The views of a scene show one set of named points, each view turned or mirrored, shifted and resized as a whole, with a little noise and some points left out.

Scene 1
View 1
subat: [  3  -4 -13 -13   1   3  12 -20   4  -5  15 -25  -7  23  -6 -24  14  12
  20 -10   9 -27 -20   0   8 -12 -15 -25  -2   1   3  12  -5 -27   7  22
   1   4 -11  22 -25 -10  23  38   4  16 -28 -13 -19]
kufin: [  4   4 -21 -15  -2   9  12   0   0  -3  -8   0   1  20  -2  -7 -36   1
  37  -3   8 -13   8  -7 -13  -2 -13 -23  -6   2   5 -10 -26 -25   5 -23
  13   8   7   2 -26  -3   8  -9 -17 -14  -9  11 -44]
Fuv: [  0  -2 -21  -6   9  13   0  -1  -3  -9   9  -4  -2  12  15 -25  11   6
  25 -17   8  -5 -19  -8   4  -4 -18 -18   5  14  21  -6  -2 -23   5  25
   7   0 -18  17 -26 -16  25   5   9   1  -6   2 -28]
zef: [  0   9 -25 -37 -14  10  -2  -4   2 -21 -14   9   8  19  12 -20 -10 -10
  28 -27  10  -6   3 -15  -8   4 -28 -34  -6  15  21  -7 -14 -32   5 -16
  30 -10 -12   5 -20 -20  23 -14   8  -6 -12 -11 -31]
Rivo: [  1  -9 -19 -15  -8  15 -12  -8  -4 -22   2  -4  -3  20  24 -46  52   3
   3 -16   4  -8 -35 -16   4  -9 -32 -35  -6  19  22   0   5 -28   1  44
   8 -15 -37  22 -15 -35  39  20  29   9 -10 -33 -12]
pivo: [  4   1 -14 -37 -20   1  -3 -13   1  -2  -9 -10  -5  34  -8 -31   6  12
   5 -14   7 -34  -5 -13  -9   9 -15 -28 -23  11   8  11  -9 -32 -10   0
   9  -3 -16  10 -15 -17  17  30  -5  26 -25 -18 -19]
fulem: [  4  10 -10 -22  10  31   0   3   1 -42  26   7   4  19  20 -20  26  -1
  20 -15  25  -1 -34  -7   7 -23 -26 -49 -12  -2  20 -18   1 -19  15  34
  28   0  -8  20 -32   0  26  -6  30  -2  -8   2 -29]
panaz: [  2   8  -8 -34   4   7   3   3  -3  -5   0  -7   4  33  -4 -10 -10  19
  20  -8  10 -31  -6 -16  -8  13   1 -16 -21  12  11   7 -12 -19 -12   8
  11  20 -10  17 -17   5   9  11 -11  20 -12   9 -21]
nefat: [ -1   0 -30   6  19  12   1   3  -5  -1   5   0  -3   7  15 -23  -4   6
  37 -19   4   6  -8  -9   2   0 -14  -5  15  19  26 -14  -4 -22   3  15
   6   6 -16   9 -23 -14  25 -10  -1 -10   1  16 -36]
zesip: [  5  -9 -30   6  -1   9  -4  -1  -6  11   1   1 -11   4   6 -35  -3   8
  24 -12   4  -6  -6  -2 -10   2 -23  -8   4  14  21 -16  -9 -24   2   5
  -3 -10 -16   0 -25 -27  21  11 -12  -5  -5   9 -38]
Sutup: [  1   2 -24   6  17  11  13  -8  -1  -2   6 -11  -9  18  -2 -21  -9   9
  36 -10   6  -3  -3  -5   5 -14 -14 -14  12   6  11 -10  -9 -27   6   6
   3  11  -6   8 -19  -4  26   2  -8 -12 -13  14 -36]
tol: [  4 -19 -31  16  -8  -7   4 -15  -6  26 -10 -21 -16  13  -3 -38  -3   9
  21  -3  -9 -18  -5   1  -8  -1 -18  -3  12  15   4   6 -14 -31   1   4
 -19  -7 -19   7 -18 -38  23  37 -20  -1 -16 -13 -29]
vofum: [  6   7 -20 -16  -2  10  16 -13   7  -5   2  -6  -8  27 -17 -17 -27   4
  30  -7  14 -16   8  -1  -7 -15 -19 -31  -8  -8   3 -12 -18 -29   8 -24
  14   3   8  -4 -22   2  15   4 -20  -8 -24  11 -46]
busog: [  2   3 -38  15  19  13   5  -9   0   7   9   0 -17   6  -4 -34 -10   7
  36 -22   8  13   6   0   6 -14 -24  -7  22  11  29 -31   1 -28   5  -3
   3  -3  -8  -9 -16 -15  33  -6 -14 -18 -12  28 -50]
Buzu: [  2   8 -12 -10  17   9  30 -20  12 -28  31 -24   0  19  -3  -2  -4  -3
  43 -16  20 -14 -20   6  21 -34 -15 -38  12 -14  -1   2  -9 -24  28  17
  18  12  10  25 -36   9  22  14  16  -4 -28   0 -31]
Gamor: [  0   8 -23 -32  -7  -1  12 -12   7 -11   0  -6  10   6   4  -7 -25 -11
  45 -38  11 -12   3  -4   2   8 -18 -18  12  13  22   2 -12 -26  14 -12
  27  -3  -5  11 -33 -14  16   0   8   6 -15  -2 -30]
fus: [  0  21 -19 -29  16  18   9 -11   9 -23  17   3  -2  21  -8 -15 -12   6
  34 -31  23  -3   3  -7  11  -8 -16 -28   0   1  25 -21   1 -24   5  -4
  30   6   1   1 -20  12  26 -12  -1   2 -22  27 -39]
defir: [  3   0 -16  -7   6   7  10  -5  -3  -3  -7 -12  -5  35  -3 -17 -11  11
  25   6   2 -17   0 -12  -7  -9  -8 -24  -8   5  -2   1 -21 -30  -3  -4
   2  16  -3  11 -14  -5  16   7 -14  -7 -14  -3 -32]
siras: [  5   2 -14 -58 -29   6 -18   8  -5  -3 -10  13   9  15  12 -25  -3   7
   7 -28  13 -32  -9 -17 -24  37 -16 -21 -32  26  29   1  -9 -21 -13   4
  24 -12 -27   7 -28 -25   5  12   2  32  -4  -4 -18]
pifa: [ -1   6 -19 -17  16  -6  15 -14  -1  18 -15 -25 -11  50 -29 -18 -29  29
  24  -1  -3 -28  21 -17   1   7  10   0  -7  13  -2  14 -16 -34 -23 -16
  -7  33  -3   5   5   7  18  19 -41  11 -29  15 -26]
View 2
tol: [ 16 -28 -12  -6  15  14 -33  -1 -13 -16   3  21   5  -2  21  -5   6   4
 -10   0   0  -5   8   2  25 -15  10   4  10  14 -31  11 -34  16 -24 -16
  -6 -30  -9  12 -46  36   0 -44  -6  22  10 -56  -8]
subat: [ 10 -10 -11   5  15  -1 -10 -16 -20   1  31 -13  15   9  13 -22  -3  14
  -2   7   4  -8   6  12   9  -4   7   4  22  22  -9   6 -17   7 -20  -4
   0   0  -1   4 -24   3   1 -29   1  41   3 -36 -17]
nefat: [-23   0   2  -3   8  -8 -15 -11 -17   6 -11  25  27 -15  24  -4  10 -12
 -13  -7  -3  -6  -3  20   8   2  21  -2   1 -16 -24  28 -24   6 -11  -8
 -10  -9   5  11 -14  31  11 -23  -3  41  10 -18  35]
vofum: [  9 -22   9   1   8  -9   2   3 -13  12  -2   0  16 -10  13  13   3   4
 -14  15   9  27   4  23   4 -27  28  -2 -29  -2   5 -15 -26  -1  -1   1
  -9 -14 -13  15  -3  20   1 -16   5  39 -27 -28  -7]
kufin: [  4 -27  16   1   5  -5  -7   4 -14  21 -12  15  15 -16   8  17  14   1
 -13   8   6  25 -10  32   7 -17  25   5 -37  -5  -1  -6 -24  -3  -9   5
 -14 -11  -6  22  -5  27  -4 -12  11  37  -6 -22   8]
Gamor: [ 15  -7  18  15   4 -13   3 -10 -12  33   9  -3  21  -9 -10   0  -8 -13
  -6  13   1   4 -13  30  14   4  18  20 -20 -10 -21  -6 -23  20 -11   1
 -10 -19   9  14 -16  23  14 -10  11  42   8 -13  14]
fulem: [-38  18  -4   9   3 -17   4 -16 -34  24  19 -12  36  -2   5 -45   0   9
  -2   8  13   7  15  22 -16  12  36 -20  16  -9  -8   0 -10  -7 -18   4
  10  17  17   1   3  -7  -7 -13  10  55   1 -12  35]
Sutup: [ -8 -17  -2  -6   7  -8  -5 -11 -15   3  -5  10  22 -11  28   4   7  -5
  -9   2   6  -1  -2  22   9 -14  21  -2   0  -2  -9  17 -24   2  -7  -8
  -9  -8  -5  12  -8  24   8 -29  -1  48 -11 -22  12]
zesip: [-11  -4   2   1   8   3 -26   1 -18  -5  -5  26  18 -10  16  -8   5  -9
 -14  -5  -4   6  10   8  11  -9  23  -6  -5 -13 -27   9 -30   9 -12 -11
  -9 -19  -4   8 -34  26   2 -22  -7  27   6 -41  16]
fus: [-13  10  14  10   6 -26  15 -11 -15  19   8  -6  31  -8  14   5  -3 -11
 -13   5   1  16   5  25  -5  -9  26   1 -16 -14   1   3 -21   4   7  -1
 -17  -4   2   2  11   9  20  -8   0  50 -22  -2  13]
siras: [ -1  25  23  35  23   1 -27  18 -18  19  31  17   6   8 -29 -14   9   9
 -21  -7 -20  28  15   5  -6  21   7  17 -20   4 -16 -10 -25  19 -23   1
 -22 -12  19   2 -25   5  -5   4  11   2  41 -29   9]
defir: [  4 -23  -4  -1  17  -4 -11   1 -12   4   5   6  10  -4  18   7  18  17
  -9   9   8  15   1  20   0 -11  14   4  -7  24   4   7 -24   2 -22   2
 -11  -6  -2  15   2  22  -3 -35  13  34   2 -27  -2]
pivo: [ 14   3   2  20  25   0 -15   9 -15   3  36  -4   3  13  -7  -9   7  21
 -12   8  -6  22  19   3  -2   2   6  11  -2  27  -7  -9 -28  17 -22  -5
 -13 -14   7   4 -15   7  -3 -24   8  14  14 -38 -16]
zef: [ -3   4  12  17   9 -14  -2   7 -13  28   6   2  20  -6 -17  -6   4  -1
 -11  17   5  26   5  20  -3   6  33   4 -23  -5 -20 -14 -30  22 -22   1
  -6 -25  16  13   0  28   3 -19  19  29  13 -18  36]
panaz: [  0   1  11  15  23  -6 -12   2 -14  11  20  10  10   3  10   8  17  17
 -12  -8 -10  15   0  18  -5   3  -1  16 -11  19  11  11 -16  -2 -13   3
 -22   8   5   8  -1   5  -1  -9   9  27  13 -16 -12]
Fuv: [-18   3  -4   4   9  -7 -15 -12 -21   8   9  10  24  -5  14 -21   4   0
  -7  -2   2  -4   4  14   5   6  18  -4  13  -3 -21  18 -22   6 -18  -5
  -4  -4   9   5 -17  15   3 -23  -1  40  13 -25  22]
busog: [-17  -3   2  -9   1 -12  -6  -8 -10  -7 -17  21  29 -18  34   8   1 -25
 -18  -1   0   3   9  14  11 -22  32 -12  -6 -26 -25  19 -34   9   7 -16
  -9 -24 -10   6 -16  35  22 -29 -15  41 -22 -27  27]
View 3
nefat: [ -2  11  15  10   8  -1  14  -4   5  11  -8  12   5   2   4  -1  -6 -10
  -2 -13  -4 -12  -9  -6 -19   6  11   9  22 -12   9  20   9  -2   1  14
 -10  -6  14 -13  16  -8   3  -1  13   4  -3 -11  19]
pifa: [ -6  15  10   7 -24 -19  14   0  -4  18  14  -9  21  -6 -12  10 -19 -14
 -19   9  -9  -3 -22 -10  14  -6 -10  -3  10  -5  -7   5   6  14  -6   0
  -9  19   7 -23  10  -7 -10  21  11  11 -12  13  15]
vofum: [ -2  16  -2   7 -16  10   4  -5  -6   9   0   1   9   3  -7  -6 -13 -13
  -4  -3  -5  -8 -12 -14   0  -8   7  -1 -13 -11  -5   2  11   3  -1 -11
   0   0   7  -9   7 -19   5  10   4   5  -6  -5  13]
fulem: [  7   7   4  22   2  21   4 -17   8   6 -19  20 -16  -2   0  -2   3  11
  -3 -14  -2 -16  -8 -11 -31  14   7   6   9 -11   3  -2   4  -4  10  15
   3 -18  -3  14   3  -4  -4   4  -3   4 -18 -22   0]
zesip: [ -9  11   8  11   3  -1  13  -3   3   7  -4  10  14  15   8   3  -9  -9
   3  -7 -13 -13  -9 -11 -21  -3  23   6  10 -13   2  17   6   4  -2   3
  -7  -4  10 -18  19  -5  -4  -7   8   9  -2  -3  12]
subat: [ -5   6   4  15  -8   6  15 -10   6   1  -1   7  -3  -2  13   6  -4   0
 -21   7 -17  -5 -10 -15 -10   7  11   0   5  -6  -9  -1   0  16  -1  15
   1  -7  -8  -2   9  -3 -15   7  -1  15  -7   5  -1]
Gamor: [ -4   2   7   0 -11   8   2  -8  -6   8  -8   9  -2  -5   0  -5   3 -18
 -13   0   1  -6   6  -1  -7  -1  15  -3   0 -10  14  13   9  13  -6   4
  -7  -2  -5  -3   8 -11  10  -8  10   3  -4 -10  17]
Buzu: [  3  12   2  10  -5  25  13 -12   7  -2 -10  10 -19 -16  10 -12  -1  -7
 -23  -5  -5  -4  -9 -16   0  12   3  -1  -5  -6 -10  -4  13   8   4  16
   4 -18  -1   8   4 -19   3  16  -2   7   1  -7   9]
Rivo: [ -3  -3   6  27  11   3   8 -14   7  -1 -15  22  -4  10  10  11   7  14
  -5   4 -19 -12  -8  -7 -41  15  18  16  21 -11   8  11 -10   9  -9  23
   2  -4 -13  11  12   6 -24 -10  -5  18  -9  -7 -15]
fus: [  2  12   5   5 -17  10   2 -13   4   6 -10  10  -2  -4  -9  -3  -1 -11
  -4 -11   2 -14  -6 -11  -9   4   2  -5  -3 -15   3   1  13   1   1   4
  -2  -2  13   2   4 -13   8  10   3  -4 -17 -17  15]
Fuv: [ -2   7  12  14   5   3  13  -8   6   7 -10  14   0   1   7   2  -2  -2
  -7  -6  -8 -11  -8  -7 -23   8  13   7  18 -10   5  12   4   4   1  16
  -5  -7   3  -5  13  -3  -6  -1   6   8  -6  -8   8]
defir: [ -1  13   3  17  -5   1  11  -1  -5  15   3  -1   8   0  -6  -1 -14  -5
  -9   0  -8  -5 -19 -10  -5  -4   1   8   7  -5  -4   6   4   5   0  -2
  -2   1  -3 -11  10 -10  -6  10   7  14  -2   0   7]
zef: [ -2   2   3  11  -8   6  -6  -9 -11  12 -11  10   4   3 -12  -3   3  -8
   2  -1   3 -11   1   0 -21  -3  11   6   0 -13  19  15   2   4  -9  -4
  -4   6  -7   2   8  -9   5 -11   7   6  -8 -16   7]
pivo: [ -6   2   1  14 -18  -3   2 -11  -5  10   2   4   9   8  -2  13  -5   0
 -11  14 -12  -8  -6  -8 -14  -5  14  -2   2  -7   1   1  -5  19  -6  -1
  -2   7 -16  -6   7   5 -17  -1   1  15 -19   4  -4]
kufin: [  0  15   3   8  -9   9   4  -1 -10  19   1  -1   7   1 -10  -9 -15 -14
  -2  -5   2  -6 -10  -8  -4 -11   7   4  -1  -7   2   8  12   1   3 -12
  -6  -2   0 -15   9 -16  10   4  12   4  -3  -8  18]
View 4
nefat: [  8  26  21   2  24   2  18  -3 -18  25  -7 -18 -16   7  -6  -4  -3  14
  19  19  -6  10  41  26   7  12  43  17  24   1 -18   4  -6 -34 -24 -17
  -5   0  -2  10  -4  -3 -24  11  -4   4   4  16   0]
zesip: [  3  11  28 -10  31 -18  11  -7 -10  24  -2 -20 -13  18 -13   7 -11   3
  21  15 -12   3  59  15  10  -6  37  11  13   9 -20 -15 -16 -32 -19 -19
  -5  -6 -25  -3  -2   2 -24  20 -15   5  -4   5 -13]
Rivo: [ 28  29  18  13  30  -1  20  -5 -15   9   0 -33  44  31 -29 -13  30  26
   8   0 -21  -2  22  23  22 -26  36 -11   3  10 -27 -11   9   6   2  10
  -3 -15 -13   0 -35 -17 -10  33 -53 -22 -55   8 -15]
kufin: [  2  -2   5  -1 -15 -11  -8   6 -28  36   9  -2 -38  -8  -4  27 -15   1
  26  21  -9   7  54  13  31   4  18  -1  -5   3  -8  -3 -23 -20 -15 -43
   5   1 -27  26  15  -3 -13   0   7  17  16 -10  -2]
fulem: [ 36  48   7  13  -9  14  -7 -15 -48  39 -11 -28   2  18 -18  -9  27  29
  24   6  -6   8  23  38  60  -1  29 -10  17  -3 -31 -12  13  -2  -6  -8
  16   9  -1   9 -12 -15  -3  -1 -21  -5 -46   3  13]
Sutup: [ 17  16  13   7   0  -9  12  -2 -15  33   0 -13 -28   3  -1  16  -1  16
  25  21  -6  11  42  -3  16  10  24   0  23  -2 -16  -6 -16 -33 -26 -23
  -5   1 -13   8  -1  -4 -13   7   0   6   1  19  -9]
busog: [ 16  25  22  -1  24 -21   4 -21 -20  26  -8 -23 -35  10  -4  13 -23  13
  22  24  17  14  49   0  14   9  38   8  39   7 -17   0 -15 -48 -37 -16
  -3  -1  -9 -10 -11   6 -34   8  10   6  14  15 -18]
siras: [-15 -17  35  -6  28  -4  -5  17 -20   3   5 -12   2  17 -24  -2  17  -7
  14 -13 -19 -16  27  46  27 -46  32  25 -24   2 -24   6   8  14  17 -21
  14  -2 -37   9  22  -3  -6  25 -32  26 -20 -44  -8]
panaz: [  1  -5  19  13 -15   3   5  21  -7  31   6  -5 -24   6  -6   9  27  13
  25  -4 -28   0  18  11  11 -15  15  20  -2  -6 -13   5   0   1   5 -28
   5   6 -27   9  36  -3   9   9 -11  23 -10 -10  -9]
Fuv: [ 17  22  18   4  17   3  15  -1 -17  26  -3 -21  -4  15 -11  -6  15  18
  19  10 -13   5  33  22  14  -1  36   4  17  -1 -25  -8  -2 -20 -14 -10
  -2  -3  -7   8  -9  -9 -13  16 -21   1 -21  12   0]
pivo: [  7 -17  22  10   1 -20   2  15  -3  13  16 -11  -2  15 -16  20  22   7
  17  -6 -19 -10  22  -4  19 -41  11  -3 -11   5 -20  -6  -6   9   7 -18
   6  -9 -40   2  12  -6   4  28 -29  12 -28 -20 -29]
subat: [ 25   0  22  11  -3 -13  11   8   0  28  11 -14 -11  17   0  15  35  21
  23   5 -22   0  23 -17  16 -15  13 -19  15 -10 -33 -27  -7 -13  -8 -12
  -3  -5 -23   6  -1 -12   9  28 -32   2 -42  11 -11]
defir: [  9   3   4  12 -17  -8  11  10 -10  36   9  -6 -19   2  -8  24   4  13
  24  15 -23   6  40  -7  11  -2  12  -3   0   7  -3  -8 -19 -10 -11 -31
  -5  -4 -29  14  11  -7  -1   7  -5   3  -1   7 -16]
Gamor: [  6 -14  16  -1  12  -7 -12  11 -30   8  11  -6 -28  -9   9  15   7   4
  15  15  11  -1  26  21  38  -7  30  -8   5 -20 -36   6 -11 -26 -13 -24
   8  -2  -7  42  -9  -8 -16  21  -9  23   0 -18   9]
tol: [  2 -12  27  -5  30 -31  27   8  18  18  13 -12  -7  18  -7  23  -3   2
  20  19 -26  -2  59 -20 -16 -11  26  -7   6  10 -18 -27 -30 -31 -22 -22
 -23 -21 -36   3  -8  -3 -13  40 -29  -5 -10  17 -27]
fus: [ 23  18  17  12 -11  -5 -17  -9 -41  28  -5 -16 -43   1   1  14   6  19
  21   8  20   9  15  11  46  -3  23   3  28 -11 -26  14   3 -23 -17 -18
  19  12  -4   3   8   0 -13  -3  10  23   0 -11  -6]
vofum: [ 13  -3   9   4 -23 -24 -15  -2 -27  34  10  -8 -44  -2  -3  36 -12   6
  28  18   2   5  44 -10  39  -6   8 -13   7   0 -18  -8 -23 -20 -17 -37
   8   0 -31  10  12  -1  -7   3   8  19   5 -10 -14]
pifa: [ -1 -24  15  22 -25 -19  17  27  17  29  18   6 -47  -5   5  36  10  14
  21   3 -21   6  18 -40 -21 -13   3  17  11   0   5  18 -19 -16 -11 -33
  -7  -4 -35  -2  41   5   7  12  11  22  22   4 -41]
Buzu: [ 42  15   6  15 -28  -1  -6   0 -30  42   5 -11 -37   1  17  20  32  30
  31  21  -1  12  21  -8  47  14  10 -35  28 -29 -41 -24  -8 -30 -22 -19
   2   5   0  32 -12 -19  10   7 -12   6 -34  19  16]
zef: [  6  -1   3   5  11  -7 -12   2 -40   8   9 -11  -1  -4 -16  12  -8   4
   9   8   8  -2  32  31  45 -19  29  -5 -13   3 -20  16  -7  -2  -5 -21
  13  -7 -16  29 -15  -8 -23  14  -9   8   1 -26  -6]

In a view up to two points have been moved. Name them for each view, in the order of its rows, or write -.
view 1 -> -
view 2 -> defir
view 3 -> fus
view 4 -> -
